Each row is a point on a landscape with many peaks, with its height.
A climber steps from a point to the highest of its 2 nearest points, and stops where none of them is higher. Distance is the straight distance between rows; heights are no part of it.
garut h=3.46: [165 156 121 137  96 138  81 146 169  88 173  91  81 172 171 182 174 114
 112 120 106 104  92 123 146 111 107 126 150  88 187 137 134 110 144  78
 128  99 111 181 136 128 156]
Fik h=3.97: [151 129 144 127 110 110  59 149 105 118  65 144 104 112 154 207  93  97
 122 104 113  91 125 113 158 119 144 101 129 101 172 152  90 111 137  64
 141 110 117 140 110 133 151]
zed h=3.42: [135 146 127 143 112  99 192  63  98 162  50 110 172 167 108 140  81 193
 141 153 134 105 100 158 142 144 131 149 157 110 144  95 120 132 124 141
 148 146 141  97 104 104 125]
podo h=2.68: [199 100 132 126  83 139 166 145 115 167 121 134 153  96  84  89 126 128
 163  89 126 163 146 119 131 102 161 168 166 170  68 137 101 172 162 165
 141 109 173 116 155 145 129]
pati h=3.05: [185 123 100 125 150 122 121 137 114 129 190  99  97 100  85 125 112  91
 108 128 124 135 157 104 171 116 173 124  85 158 171 183 118 160 163  62
 122 127 169 115 188 120 159]
Nepe h=5.52: [111 142 143 114  86 125  99 116 152 186  83 146 124 137 162 142 101 113
 130 119 128 106 104 141  87 139 135 153 167 141 123 136  73 136 178 175
 169  75 124  87 134 150 105]
zeru h=5.04: [140  93  93 103 104 115 115  98  69 162 115  95 115 156 191 153 121 116
 138 144 148  99 117 116 131 133 149 167 169 128 140 126 113  87 103  76
 163 125 101 139 149 129 143]
Fano h=2.24: [173 123 142 136 122 109 171 103 140 119 140 133 179 130  59  55 111 137
 135 142 142 145 129 137 159  87  97 140  92 159 146  82 144 198 146 183
 158 194 172  92 141  89 141]
mumiz h=2.01: [149 163 161 127 142 102  95 136 137 110 160 120 206 125  86  81 140 109
 145 137 108 144 115 133 134  91 112 124  88 134 140  91 166 188 139 142
 158 180 132  84 166  86 147]
pud h=5.98: [139  89 171  71 132 162  98 161 135 156  97 166 155 110  85  80 125 131
 173 104 127 145 128  85 103 115  80  58  84 139 144 157 131 130 163 136
 135 177 151  83 159 115 125]
lumi h=2.21: [152 124 166 113 115 146 122  81 118 137 136 100 104 123 168 172 167  74
 152 138 166 135  96 130 184 141 147 143 130 113 157  80 154 132 108 128
 180 176  47 128 164  94 121]
remir h=1.50: [138 188 128 152 116 145 155 118  78 123 102 177 122 118 109 159 109 111
 100 131 148 157 137 150  87 131 159 137  88  97 100  99 163 156 130 130
 105 159 173 116 108 145  83]
pekeg h=2.28: [ 70 127 140  91 128 143 167 122  90 134  95 127 121 140 116 160 160 162
 116 134 167 157 100 135  65 178 149 102  96 124 123 138 174 126 127 159
  97 146  82  78 129 162 101]
moku h=5.49: [ 92 137 116  75 112 106 128  93  94 175  73  90 114 129 165 136 144 128
 122 159 143 125 118 139 124 148 170 167 154 140 151 113  98  99 131 125
 158 119 113 117 163 141 120]
ped h=4.08: [115 131 146  96 156 143  74 112 194 111 199 128 129 135 147 107 127 107
 130 130 152 143 149 147 150 129  95 111  82 168 177 124 112 177 141 155
 155 131  97  91 170 143 124]
gunop h=4.20: [ 57 161 114 149 172  58  74 173 202  98 171 109 175 178 117 119 127 128
 110 132  93 101 121 166 151 157 115 105 122 105 157 173 119 148 150 117
 100  61 139  99 141 133 181]
Vor h=4.97: [103  54 116 146 111 141 162 130 138 125 163 135 158 161 155 100 147 134
 162 110 118 102 120 133  98 133  96 142 185 143  82 107 158  93  97 175
 121 123  73 148  80 126 108]
zota h=3.74: [ 92 231 116 171 180  77 152 153 146  78  86 150 145  71 112 144 117 166
  96 115  75 145 137 139 120 151 163 112 138 104  94 119 132 137  73  87
  55 112 160 161  61 105 107]
furo h=3.99: [141 150 109  78 127  88 200 152  90 145  99  84 145 112 159 125 131 176
 148 114  97 105 147 182 136 142 162 139 172 157 103 178  88  86 142 124
 151  48 133 141 159 152 197]
nute h=0.66: [125 104 170 149 117 138  48 115 172 134 141 165  91  96 101 133  83  67
 156 110 124  97 113  90 112 130 112 143 105 145 131 136  92 178 149 144
 163 124 102 156 120 101  71]
pomir h=6.06: [ 84 195 124 142 161 122  97  64 146 118 144 121 151 163 180 121 125  98
 103 180 160 108 140 206 137 128 112 167 107 153 189  82 134 129 111 141
 153 140 118  80 140 136 132]
Lon h=5.86: [174 139 119 155 147 143 130 160 100 122 182 136 147 136  94 149  97 115
  90 123 128 111 163 141  95 109 114 115 109 158 127 176 159 104 134  64
 100 123 158 114 110 146 157]
Funep h=4.22: [132 135 169 136 139 121  34 162 149 100  72 182 104 121 117 211  87  92
 126 106 105  91 131 100 138 109 104  73  93 114 166 152  99 142 132  46
 128 153 108 126 120 114 142]
Mazo h=2.53: [192 107 140 141 122 136 156 115 144 151 154 116 154 144  79  81  87 111
 115 140 162 170 138 136 166 123 119 133  77 145 132 109 107 179 159 162
 149 143 162  77 151 100 150]
darun h=4.43: [ 78 122 126 120 140 165 111 128 169 128 182 132 127 146 155  69 156 102
 102 160 174 146 156 141 112 121  96 134  67 167 143 109 147 135 131 162
 122 136 121  75 126 145 131]
Ralu h=1.28: [108 172 102 193 124 141 146 119  76 113 104 209 124 103  96 127 133 109
 104 125 166 141 111 117  78 164 165 146  78  68 120 106 188 157 104 103
 102 193 166 124  70 119  73]
Gafil h=3.83: [131  86 134 152 116 151 132 113 146 141 150 148 125 114 117  62 128 109
 140 120 141 143 138 127 126 112 109 166 134 157  97  88 117 150 124 174
 150 151 148 149 105 108  83]
fud h=3.54: [125 124  63  99 133  69 213 142  88 149 108  60 158 152 170 119 151 156
 129 141 119 123 152 189 150 135 157 150 167 129 105 140 123  62 105 125
 115  45 154 128 149 137 194]
voso h=4.44: [ 84  98 110 149  81 150 178 134 150 130 144 154 157 152 198  60 194 109
 151 127 149 122 105 142  90 120  92 156 192 129  75  85 174  76 103 199
 105 108 114 119  79 135 128]
ros h=6.14: [ 89 195 124  84 140 119 123  79 150 146  89 110  99 119 191 116 154 152
  94 168 136 120 133 174 119 117 127 148 148 132 169 101  75 105 146 143
 161  96 144 139 159 140 115]
vogu h=3.93: [151 186 145 132 122 133 174  67  99 110  63 121 155 163 132 175  96 180
 155 132 120 128 117 188 117 118 100 123 173 124 147 100 144 122 133 134
 154 128 139 124  92 121 146]
vemo h=5.61: [157 219 115 160 117 121 138 143 151 105 156  96 111 139 123 157 146 146
  85 126  92 159  94 157 118 133 169 128 150  89 123 145 120 168 171 147
  96  59 149 148 144 162 181]
guvuv h=5.39: [140 125 121 102 158 117  92 192  63  95 144 124 147  97 123 177 120  97
 110  94 107  87 188 126  95 103 132 118  99 164 122 177 159 102 111  47
 126 150 116 128 118 146 172]
Kode h=0.91: [115 153 154 159 108 126  72 139 131 136 116 175  90 101  99 125 138 110
 120 125 109 103  91  68  58 139 152 159  90 104  96 134 143 177 130 139
  98 149 127 157 105 124  53]
vopo h=6.01: [133  86 160  75  94 131  86 168 160 157  71 123 113  96 129 131 158 126
 189  76 102 149  80  62 145 135 120  76 148 102 120 157 106 119 167 150
 143  98  97 134 143 117 118]
kol h=4.45: [108 160  96  88 147  98 206 153  81 116  83 101 115  69 164 108 155 169
 128  97  93 126 168 167 133 134 178 132 160 160  80 148  92  80 107 153
 111  49 136 175 114 163 151]
Gef h=5.00: [105 100  95 143 154  98  98 166  63  77 179  83 158 126 132 137 149 108
 112 118 114 119 166 124 121 106 137 151 120 156 108 125 170  98  96  87
 109 136  92 134 119 148 159]
saz h=5.03: [137 233 112 174 140 108 154 146 109 111 138 111 114 123 115 176 134 129
  80 128  86 155 118 168  66 136 189 146 150 109  98 132 143 146 140 127
  70  68 163 135  94 142 150]
tivos h=4.03: [126  59  80  94 126  90 213 123  97 199  94 101 146 147 153  82 128 134
 129 151 139 124 164 152 156 109 169 140 162 144 111 146  81  66 114 125
 130  79 183 112 150 127 157]
kopu h=5.83: [142  74 136 110 128 101 127 114  73 127 165 118 146 141  83  98 122 137
 171 119 126  83 110  86  84 133 131 181 141 172 112 112 157 152 109 121
 138 189  83 158 136 103 108]
fuvo h=3.37: [108 108  83 103 108 161 176 110  90 151  98 163  83 141 139 119 139 174
 132 140 163 110 139 114  73 132 133 137 141 120 103 142 132  94 106 105
 114 157 144 176 111 144  65]
Gim h=4.26: [180  96 143 144 107 184 136 123 167 141 163 148 103 120 125 119 102 117
 140  95 136 170 155 118 160 116  84 108 131 127 106 106 125 154 130 161
 163 141 125 151 108 118 116]
gize h=7.43: [136 185 128 146 150 145 172 102 134 122 118 135 106  71 109 116 119 147
  91 144 133 207 149 142 194 115 165 118 114 107 124 111 107 169 151 169
 123 103 181 127 139 133 128]
Vok h=5.08: [210 152 161  82  76 200 136 148 135 153 120 128 124 137 152 161 160 100
 135 106 138 164 129 124 112  97  95  74 119 137 142 127 133 138 180 152
 162 122 161  91 173 141 144]
rolan h=0.76: [134  88 102  83 148 139 118 125 160 145 147 148  69  97 154  94 104 138
  94 136 150 119 199 118 157 124 126 116 110 179 156 177  66 113 132 125
 139  92 149 158 153 151 118]
leguv h=3.20: [ 97 189 115 171 196  64 142 133 155  96 102 148 184  72  74 104  97 158
 106 123 100 145 134 139 158 135 152 121 122 130 109  93 140 172  62 103
  74 171 145 124 105  76 104]
Tasim h=4.99: [ 95 177 152 144 129  66  64 178 184 125  96 100 164 160 128 158 159 135
 141 141  78 114  63 124 128 140 121 109 150  70 133 127 125 142 133 110
 119 102 113  88 156 104 185]
gagon h=5.63: [127 111 115 169 119 156 174 110 169 154 138 142 121 121 147  91  70 118
 108 146 152 193 189 173 171 110 132 136 140 137  98 125  67 148 136 180
 117  92 191 100  93 154 145]
nur h=6.59: [134 105 161  83 128 141 113 163 177 166  63 150 145  81 102  62 144 158
 198  81  99 146 117  73 142 106  98  74 143 133 121 134  95 140 159 162
 158 132 143 125 149 108 112]
zime h=1.39: [ 44 120 124 182 146  94 108 103 153 101  70 128 153 154 175 138 113 144
 145 151 130 111  90 130 141 164 117 129 155  82 136 120  99  74 102 173
 117  84 100 111  77 120  97]
dumuv h=1.06: [104 181 144 194 127 137  90 130 113 104  93 198  99 102 139 123 145  95
 127 143 138 125 107  90 102 147 147 158  89  77 101  89 152 167  99 143
 117 179 116 147  84 119  36]
pofed h=5.07: [231 145 132 117 119 168 198 137  79 103 125 112 146 132 113 144 155 184
 159 123  97 130 141 133 176  81  74 106 163 122 121 138 158  82 129  77
 155 164 152 163 137 105 166]
vatus h=2.86: [124 105 134  79 117 120  93 106 115 137 131 144 104 107 154 118 128 122
 166  99 121  61 125 124 113 117 115 150 168 140 139 111 123  97 113 119
 203 144  65 201 145 110  86]
Bul h=1.76: [142 160 137 150 141 176 159 117  93 103  84 154 111 107 132 169 110 151
 128  98 117 189 160 127 134 149 127  85 128 113  91 121 149 132 135 146
 107 129 145 124  93 161 108]
lem h=6.51: [142 162 116 172 162 138 159 138 157 150 134 140 118  71  99 111  90 124
 101 128 130 190 172 148 200 130 151  97 113 147 122 149  76 134 160 141
 113  62 193  96 122 148 163]
zes h=4.07: [187 146 124 117  89 177 137 121 135 138 156  98 105 146 143 106 202 110
 116 151 119 143  80  96 130  76 106 132 138  78 154  87 161 119 151 123
 148 139 153 154 142  89 139]
Bapi h=5.51: [111 125 141 130 108  87  76 184 170 128  79 116 159  97 134 150 155 131
 174  85  74 138  88  92 142 140 128  97 164  96  98 135 118 140 127 128
 132 112  92 119 129 114 155]
Rati h=3.29: [ 97 110 100 126 132  59 144 132  91 122 106  90 182 102 123 112 115 155
 156  97 104 130 141 148 143 136 172 145 174 160  94 130 122 136 117 148
 119  95  97 123 141 160 160]
Bisu h=3.82: [ 93 148 102 146  83 166 180 120 154 141 107 170 131 128 173  71 163 141
 129 129 153 170 118 157  72 118 122 151 163 123  96  90 148 124 149 199
 117 111 157 107  76 140 107]
taz h=0.52: [157  47 133  64 121 163 124 101 160 147 174 108 100 150 149  83 111 104
 154 147 152 117 141 108 136 131  92 116 107 157 172 134 109 133 133 120
 163 161 105 141 166  82 109]
zukav h=1.98: [126  63 133  97 128 152 122 108  97 132 131  72 127 136 180 170 159  73
 160 134 176 168 127 105 195 152 135 121 118 134 137  93 144  99  96 123
 153 142  55  89 143 114 148]
Roseg h=3.69: [205 155 141 141  87 165 123  89 154 135 175 129  91 138 153 152 156  84
 117 127 130 134  84 119 173 100 137 140 153  72 156  88 138 148 126 134
 168 149 128 190 133  74 125]
metik h=4.51: [109  59  84 104 119 114 148 129 122 197 126 102 128 111 162  86 119  95
 128 131 161 157 196 121 159 113 146 160 150 166 120 136  88  95 124 135
 142  93 154  91 159 146 144]
Sed h=7.00: [128 139 147 152 128 125 115  67 139  80 154 124  85 129  82 161  90 144
 121 145 149 132 105 127 162 161 148 159 101 131 134 104 115 194 102 149
 138 167  70 168 138 119  93]
Kemo h=4.39: [100 147  96  97  98 161 163 138 105 170  79 123 129 116 203  95 174 113
 136 126 152 173 140 152  83  96 127 150 159 138  96 101 136  93 140 150
 137 103 150  99 127 172 127]
bap h=0.64: [145  61 125  75 133 191 148 118 150 160 149 120  65 128 125  85 138 137
 129 149 156 152 174  89 140 108 111 119 106 159 131 153  99 132 132 137
 129 145 146 144 164 129 111]
doli h=1.60: [ 90  84 132 165 127 113 105 103 141 131 106 118 144 149 175 170 142 109
 155 136 138  97  94 122 170 164 113 128 166  93 126 106 133  63 101 168
 151 115  69 130  96 103 119]
mene h=4.50: [190 204 131 124 125 162 193  99  80 114  87 112 135 141 135 173 153 174
 126 148 115 144 121 153 139  96 116 117 147  92 151 106 157 104 141  93
 145 158 166 139 134 115 150]
botun h=3.92: [124 120 120  98 116 160 180  84 108 154 155 101 119 174 148 154  99 127
 102 174 184 163 160 181  92 157 147 144 102 149 106 125 130 142 101 142
 119 133 123 103 134 160 128]
sol h=3.12: [120 144 124 155 155 105 128 122 132 116 166 133 157 141  82  87 123 145
  93 151 128 115 128 159 102 109 130 147 113 141 151 113 144 153 130 132
 104 146 161 118 129 141 128]
zud h=2.92: [125  87 100 158 120  87 197  50 132 159  89 121 188 192 133  89  79 178
 155 179 144  82  96 179 158 133 118 173 182 108 138  97 109 101 110 140
 137 135 147 116 106  98 133]
pata h=5.35: [120 141 136 152 139 144 103  96 118 129 161  95 158 177 191 147 157  77
 131 160 163 126 123 163 146 126 100 134 115 126 167  76 167 104 103 120
 153 158  89  72 117 121 152]
dibeb h=3.68: [116 127 122 115 147 135 118 130  85 124  95 139  81 114 124 185  95 128
  99 120 137 111 160 109 142 136 150 131 127 123 136 146 107  92 120  84
 133 132 125 152 116 145 109]
refa h=2.81: [178 116 107 132 119 135 136 121 146 157 175 104 131 158 109 116  99 107
 111 130 153 153 142 140 166 136 156 144 110 152 153 154 109 168 157 111
 137 114 160  89 186 128 164]
Filol h=3.58: [143 125 130  77 147 144 163  87 109 136 154  92 145 178 115 163 119 163
 115 152 142 135 147 175 120 141 110 132 109 161 144 142 154 150 115 129
 119 149  96  95 166 152 152]
Babi h=4.34: [114  87 108 120 141 160 136 102  90 109 190  95 111 149 151 159 121 111
 113 142 167 164 191 138 127 127 143 169 118 176 102 108 158 150  72 118
 108 153  83 138 126 168 127]
tib h=6.13: [162 144 158  59 149 167 169 178 102 108  99 154 134  68 129  91 154 178
 138  89 105  83 193 131 143  87  93  94 105 161 122 166 103  65 130  87
 181 127 149 161 140 146 159]
Sidis h=4.81: [118 174 139 152 153 124  66 137 120  93 146 175 105 114 108 144 111 104
  95 147 115  84 137 111 100 104 110 130  96 108 163 130 136 131 128  86
 120 165 143 166 101 112 110]
kaza h=5.12: [150  84 126 150 105 172 154 182 142 116 131 146 116  94 121 121 148 134
 172  60 107 174 147  75 156 133 102  90 160 103  60 127 149 107 130 151
 105 104 118 169  71 141 120]
dizi h=3.45: [ 89 119 137 165 148 114  93 106 151 121 172 180 161 126 109  55 108 116
 127 138 126  92 132 151  93 101  95 177 122 169 122  93 130 156 111 151
 141 158 141 141 114 126  88]
reb h=2.84: [165 184 161  88 122 106  93 144 140 135 104 115  80 117  79 161 176 139
 103 148  85 111  70  95 119 120 173 101 102  85 177 149 133 160 159  82
 103 136 158 162 194 104 129]
Leda h=4.56: [220 137 140  95  64 187 154 122 142 171 135 103 102 150 171 125 170  81
 124 150 167 177 112 110 156  97 117 111 110  98 157  94 129 138 153 138
 182 145 157  91 167  96 143]
Domom h=5.21: [122 213 147 160 149 107  82 130 125  72 121 147 121 145 114 166 142 161
  99 146  85  86  83 131  86 118 126 131 131  82 159 108 151 127 106  71
  99 159 119 176 117 118 111]
Zenuk h=3.44: [169 110 110 125 123 178  97 150  83 107 124 142  51  97 151 172 134 101
 125 101 121 133 183  68 133 108 130 130 122 121 117 135 127 116 124  85
 142 145 107 183 111 140 109]
Vovam h=4.98: [ 96  73  99 139 120 151 154 104 138 188 113 138 109 125 148  85 101 114
 115 157 169 175 183 128 166 119 163 151 130 146 102 113  61 130 106 163
 134 115 167 108 113 149 111]
Tiri h=6.86: [ 86 208 137 132 127 139  71  89 158 131 118 138  94 130 199 130 139  89
  90 170 148 125 120 174 115 122 128 170 135 127 162 100  89 142 133 159
 159 100 115 113 141 149 111]
pizi h=6.15: [ 91 182 120 149 106 129  93 109 129 157  90 149  86 145 194 178 106  86
  93 142 147 139 132 168  81 131 161 157 146 119 139 121  69 127 157 141
 146  70 156  92 112 160 109]
bag h=5.69: [145 161 164 152 120 117  97 134 132  99 127 146 130 175  86 184 106 186
 115 122 107  86  65 116  70 149 115 114 134  90 139 149 137 143 138 110
  87 140 114 153 115 143 117]
dol h=5.50: [163 137 160  90 107 161  78 160 156 160 109 143 133 135 136 134 144  90
 132 117 132 140 111 108  99  91  89  61  96 141 169 146 122 137 180 118
 147 140 165  63 150 129 141]
lipom h=6.27: [109 148 173 161 135 108  98 102 144  87 138 173 150 141  75 145  83 163
 130 125 128 108  85 118 103 171 129 124 116 121 118 119 133 187 102 147
 112 166  91 133  95 129  79]
Fali h=3.72: [124 100 107 133  63 161 177 102 112 159 101 164 110 204 138 140 128 175
 137 158 172  94  73 130  58 150 113 135 162  88 116 137 138  91 114 124
 124 152 121 159  95 127 104]
Pive h=3.04: [ 84  88 111 144 155 143 172 128 149 118 131 105 129 166  97 156 115 157
  79 148 163 174 126 135 176 178 111  70  77  89 160 141 135  91 112 135
  68 115 150  82  99 124 134]
guz h=2.41: [186 140 145  84 104 121 171 145  97 161 113 111 129  87  58 107 149 145
 130 116 116 158 128 122 113 118 195 165 108 158  95 152 119 178 164 158
 133 123 179 114 206 148 105]
Fezel h=3.26: [177 113 110 129 120 160 101 159  95 115 172 108  52 102 111 168 141  95
 107 119 106 145 143  56 136 112 152 123  96 122 137 185 135 144 157  68
 104 126 143 171 151 136 138]
tebe h=5.05: [ 82  99 118 155  96 104  89 131 154 158 132 143 139 160 146 116 116  96
 132 143 135  80  87 113  93 158 139 156 142 126 111 141 107 128 159 179
 131  91 102  82 104 128 116]
kiv h=2.48: [ 53  67 108 109 112 151 167 127 129 151 122 142 106 144 117 119 133 149
 113 136 175 141 125 118  85 175 139 101  96 128 106 158 134 100 125 160
  81 110 117  95 120 152  99]
debis h=4.69: [158  63 121 163 113 178 165 140 138 148 133 149  84 114 103 109  97 144
 148  82 124 166 141  78 162 145 117 107 134  98  79 126  97 142 145 159
 116 136 130 179  88 113 102]
nusa h=3.40: [109 101 136 122 164 101 168 145 147 117 118  84 179 145  74 142 112 189
 131 129 117 169 117 136 180 172 118  73 114 112 145 157 134 119 138 152
  92 118 148  79 116 136 164]
Duv h=5.53: [146 160 132  72 168 143 185 150  75 118 108 124 155  62 143  97 144 148
 125 112 124 143 202 180 135  87 118 113 121 193 112 132 130  89 121 115
 154 123 158 133 146 151 168]
nedan h=3.81: [ 93 131 105 137 183  79 144 138 187 108 172 114 163 157  82 121 101 174
 102 148 114 105 121 171 168 165 113 101 127 114 158 168 121 133 133 138
  83  77 144 122 133 130 156]
mapog h=5.41: [108  59 117 121 118 104 136 116 106 106 179 111 154 167 126 103 150 153
 162 132 113  71 109 121  95 142  97 175 170 154 103 120 165 126  93 147
 103 144  78 175 133 129 116]
pif h=0.47: [117  71 142  49 137 109  71  93 156 132 141 128 105 120 133 118  87 115
 153 125 154  75 144 110 149 153 117 121  96 175 193 161  88 154 155 103
 171 150 101 117 199 115 107]
Rala h=2.79: [ 85 127 112 134 189  39 114 156 142 112 118 122 178  91  34 116  77 139
 112 136 103 103 141 125 156 152 172 110 109 140 126 132 129 131  72  74
  80 161 129 116 133  85 130]
Mubug h=1.78: [ 93  66 160 134 136 128  86 115 126 138 102 125 141 110 164 161 119  71
 180 103 151 128 123 104 182 152 134 125 135 132 110  98 131  93 101 151
 166 136  65 104 116 118 116]
Fiz h=3.34: [147 153 150 163 105 125  76 118 170 112 157 113 101 147 128 156 131 100
 129 125 121 100  55 116 161 132 119 125 148  81 173 105 127 129 139 115
 143 121  99 163 126  95 137]
doz h=5.62: [176 105 122 112 140 150 193 172  83  97 119 135 131  98 129  92 143 180
 138 111 110  88 166 114 174  87 107 108 135 129 116 160 116  62 121  56
 152 151 164 189 111 125 171]
votez h=2.47: [135 100 108 156 173  63 116 141 109 126 114 105 182 105  73 109  70 125
 122 127 115  92 137 116 204 120 151 124 124 114 158 133 115 101 125  75
 119 144 163 109 123  94 161]
karov h=6.40: [176 206 121 165 123 131 158 127 143  99 156 108 126  86  95 102 166 147
 108 143  93 185  99 137 179  90 137 143 142  97 124 115 120 175 162 149
 119  90 180 160 160 134 166]
mukiz h=4.15: [168 118 128 121  78 153 188 113  63 158  83 127 148 175 150 166 113 169
 147 107 138 122 106 139  50 133 120 145 188 118  98 128 159  92 124 120
 126 139 124 129 110 157 121]
Tas h=0.56: [113  73 148 118 144 121  39 132 158 128 148 148 107 115 109 124  66  80
 154 122 114  87 139  90 115 149 105 105  75 157 154 186 100 162 169 102
 133 134 112 114 142 112 117]
diza h=2.74: [ 99 108 100 128 148 150 201 111 157 152 138 139 101 144  80 115 103 161
  77 166 182 153 123 145 129 162 144 100  93 117 132 146 118 111 127 144
  77 114 168 116 106 123 103]
zit h=3.59: [113 121 118  91 119  44 146 169 131 118  88 100 156  82 133 105 129 189
 176  81  80 119 119 128 151 137 157 126 190 145  92 172  88 115 131 148
 136  58 105 132 157 171 180]
pepup h=1.97: [154 128 157 127 105 177 172 119  99 139  54 162 128 145 130 164 125 144
 151  93 155 191 120 125 110 142 108  71 111  95 100 112 148 133 151 152
 126 151 132  75 100 165 114]
domi h=4.49: [ 96 167 156 154 168 109  58 161 151 111  86 182 108  98  95 170  94 112
  92 127  82  92 157 107 109 115 139  92  92 116 128 146 113 138 109  51
 112 167 135 124 111  96 123]
Kon h=4.68: [ 79  64  99 142 152 121 102 136  95  83 215 109 119 101 137 109 145 103
 118 116 118 149 184  92 128 115 142 171  99 180  90 131 159 141  86 130
  91 132  81 152 128 153 128]
duvem h=1.17: [ 43 149 121 173 149 101 112 108 157 115 100 170 157 127 137 102 119 152
 116 152 146 100 120 159  99 148 110 114 130 112 148 134 128  95 116 140
  99 124 142 112  73 136  97]
lidip h=3.08: [145 139 166 103 128 121  64 145 161 117 122 120  97 142 112 134 175 125
 150 133  86 105  43  78 133 111 109  94 130  64 181 124 140 127 153  91
 129 155 128 171 161  79 137]
Zupit h=2.72: [105 176 132 199 156  87 129 133 144  74 163 154 190 130  90  58 142 133
 119 147 123 131 100 135 120 119 124 147  90 114 118  89 180 186  98 157
  79 175 146 105  97 107 121]
dolu h=2.34: [133 157 148 185 144  73 115 154 145  89 161 120 237 128 103  69 154 101
 154 129 110 139  83 131 149 121 124 148 119 118  89  76 192 176  98 155
 119 180 104  78 122  86 153]
feke h=1.01: [ 24 126 119 109 180  98 119 111 159 116 116 168 154 122 112 100  98 159
 106 143 148 102 163 173  93 155 103  97 103 171 147 153 120 103  98 159
  94 121 120 108 104 150  95]
Pab h=2.43: [146 152 160 147 117 165  80 105 110 106 151 129  73 117 179 205 172  52
 141 120 148 119  89 128 145 133 146 146 126 104 134  72 182 122 111 120
 163 173  70 172 136 109  94]
kuz h=3.10: [134  79 128  95  91 149 144 119 112 163  98 157  80 135 143 109 129 144
 153 114 131  97 134  99  91 115 114 163 174 134  96 128 122 110 120 126
 165 148 113 179 121 127  72]
Sigal h=2.62: [180 180 146  77 108  95 124 135 121 137 140 118 114  95  53 141 144 153
 127 135 102 130  85  97 101 121 177 134  99 122 137 157 120 209 164 127
 134 133 148 150 236 140 122]
zoso h=6.31: [143  90 133 117 138 112 141  77  80 111 154 112 140 124  72 136  85 149
 151 130 146 116 125 117 145 150 148 162 115 167 137 118 130 167 109 111
 139 204  93 149 149 103 111]
musus h=4.58: [ 54 117 137 142 156  50  40 165 209 102 125 121 169 170 125 146 132 129
 144 149  81  87  87 127 146 161 105 103 121  93 153 162 107 115 132 109
 110  94 113  82 152 103 154]
Ziv h=0.88: [ 88  86  99  92 171 125 136 113 148 130 142 151 120 126 132 114  82 145
  85 154 155  82 201 158 118 142 104 106 104 176 160 166  86  73 112 120
 119 110 142 113 115 147 115]
fita h=2.66: [138 123 150 120 115 153  84 108 110 155 122 154  78 109 183 169 171  64
 153  93 133  78 122 108 121 121 134 166 163 128 133 108 151  96 114 113
 190 152  78 200 123  99  77]
Vef h=2.97: [163  88 113 128  92 106 164 153  88 174 113 102 171 121 117 118  99 137
 172  98 110 135 139 136 126 118 155 154 190 156  80 145 113 123 157 143
 143  97 138 103 138 166 152]
dapep h=4.57: [179  73 116 149  74 155 150 124  76 175 110 123 133 183 171 186  92 114
 149 111 137 107 117 112  97 131 122 134 183 106  98 134 135  80 113  83
 150 127 105 137  98 135 129]
rina h=4.85: [ 79 118 131 129 147 168  80 131 144 128 143 124 133 146 186 102 179  57
 144 163 165 117 126 121 119 120  83 118  83 135 175 106 163  73 124 118
 134 165 117  70 141 120 138]
mokat h=3.76: [164 125 132 110 122 181 103 158 161 108 178  87 104 142 165 111 195  99
 113 132 111 151 119 100 159  91  84  94 136 114 182 113 155 102 144 113
 141 125 130 157 133 101 159]
daza h=5.93: [135  75  93 156 102 124 136 190 129  83 207  93 119 158 107 150 161 146
 132  94  86 142 117 100 115 128 124 134 148 129  88 189 160 145 134 136
  78  75  98 170 128 157 176]
naraf h=5.54: [146  48 106 167 107 158 127 179 152 107 176 118 105 138 119 124 149 120
 134  97  84 141 130  67 111 121  82 113 141 117  76 164 161 117 132 135
  84  97 116 190  72 126 138]
deva h=6.41: [143 130 127 153 137 140 119 193 130  80 190 112 132 163  94 162 158 159
  95 113 100 127 134 122  88 127  88 100 114 123 117 181 176 117 135 100
  70 111 146 150  97 161 176]
Zel h=4.96: [100 168 115 116 150 133 152 158  89 126  88 114 132  77 164 118 146 135
 121 109 122 170 188 154 106 107 153 115 134 151  95 122 127  91 129 134
 120  83 142 116 112 171 152]
Dete h=0.78: [131 151 176 148 104 123  77 141 170 130 141 151  96  97 115 107 151  77
 141 135 125 129  69  73 105 140 141 138 102 110 114 109 144 182 147 176
 138 128  85 151 133  99  82]
galu h=3.79: [115 131 149  87 150 128  98  96 139 119 170 132 148 177 143 145  90 133
 102 136 150 109 157 176 114 142  99 119  92 185 167 149 124 156 133 121
 140 130  87  85 154 163 132]
Lal h=4.36: [ 93 217  98 180 184  57 143 119  94  87 131 102 147 104 121 148 107 134
  93 124 101 119 138 186  92 145 173 157 141 134 105  99 142 137  89 119
  87 104 139 154  84 130 121]

Call two points neighbours if one is among the 2 nearest of the other. Go from one point of each pair to the other, from neighbour to neighbour, staying as high as possible. Name the lowest point that can't be avoided.
tib and gize => fud
deva and Tiri => Filol
tib and Sed => Bisu

Where does a climber stop that starts at each point below?
Zupit => deva
Fano => Sed
feke => Tiri
Pive => nur
Rala => gize
Filol => deva
fita => Tiri
guz => tib
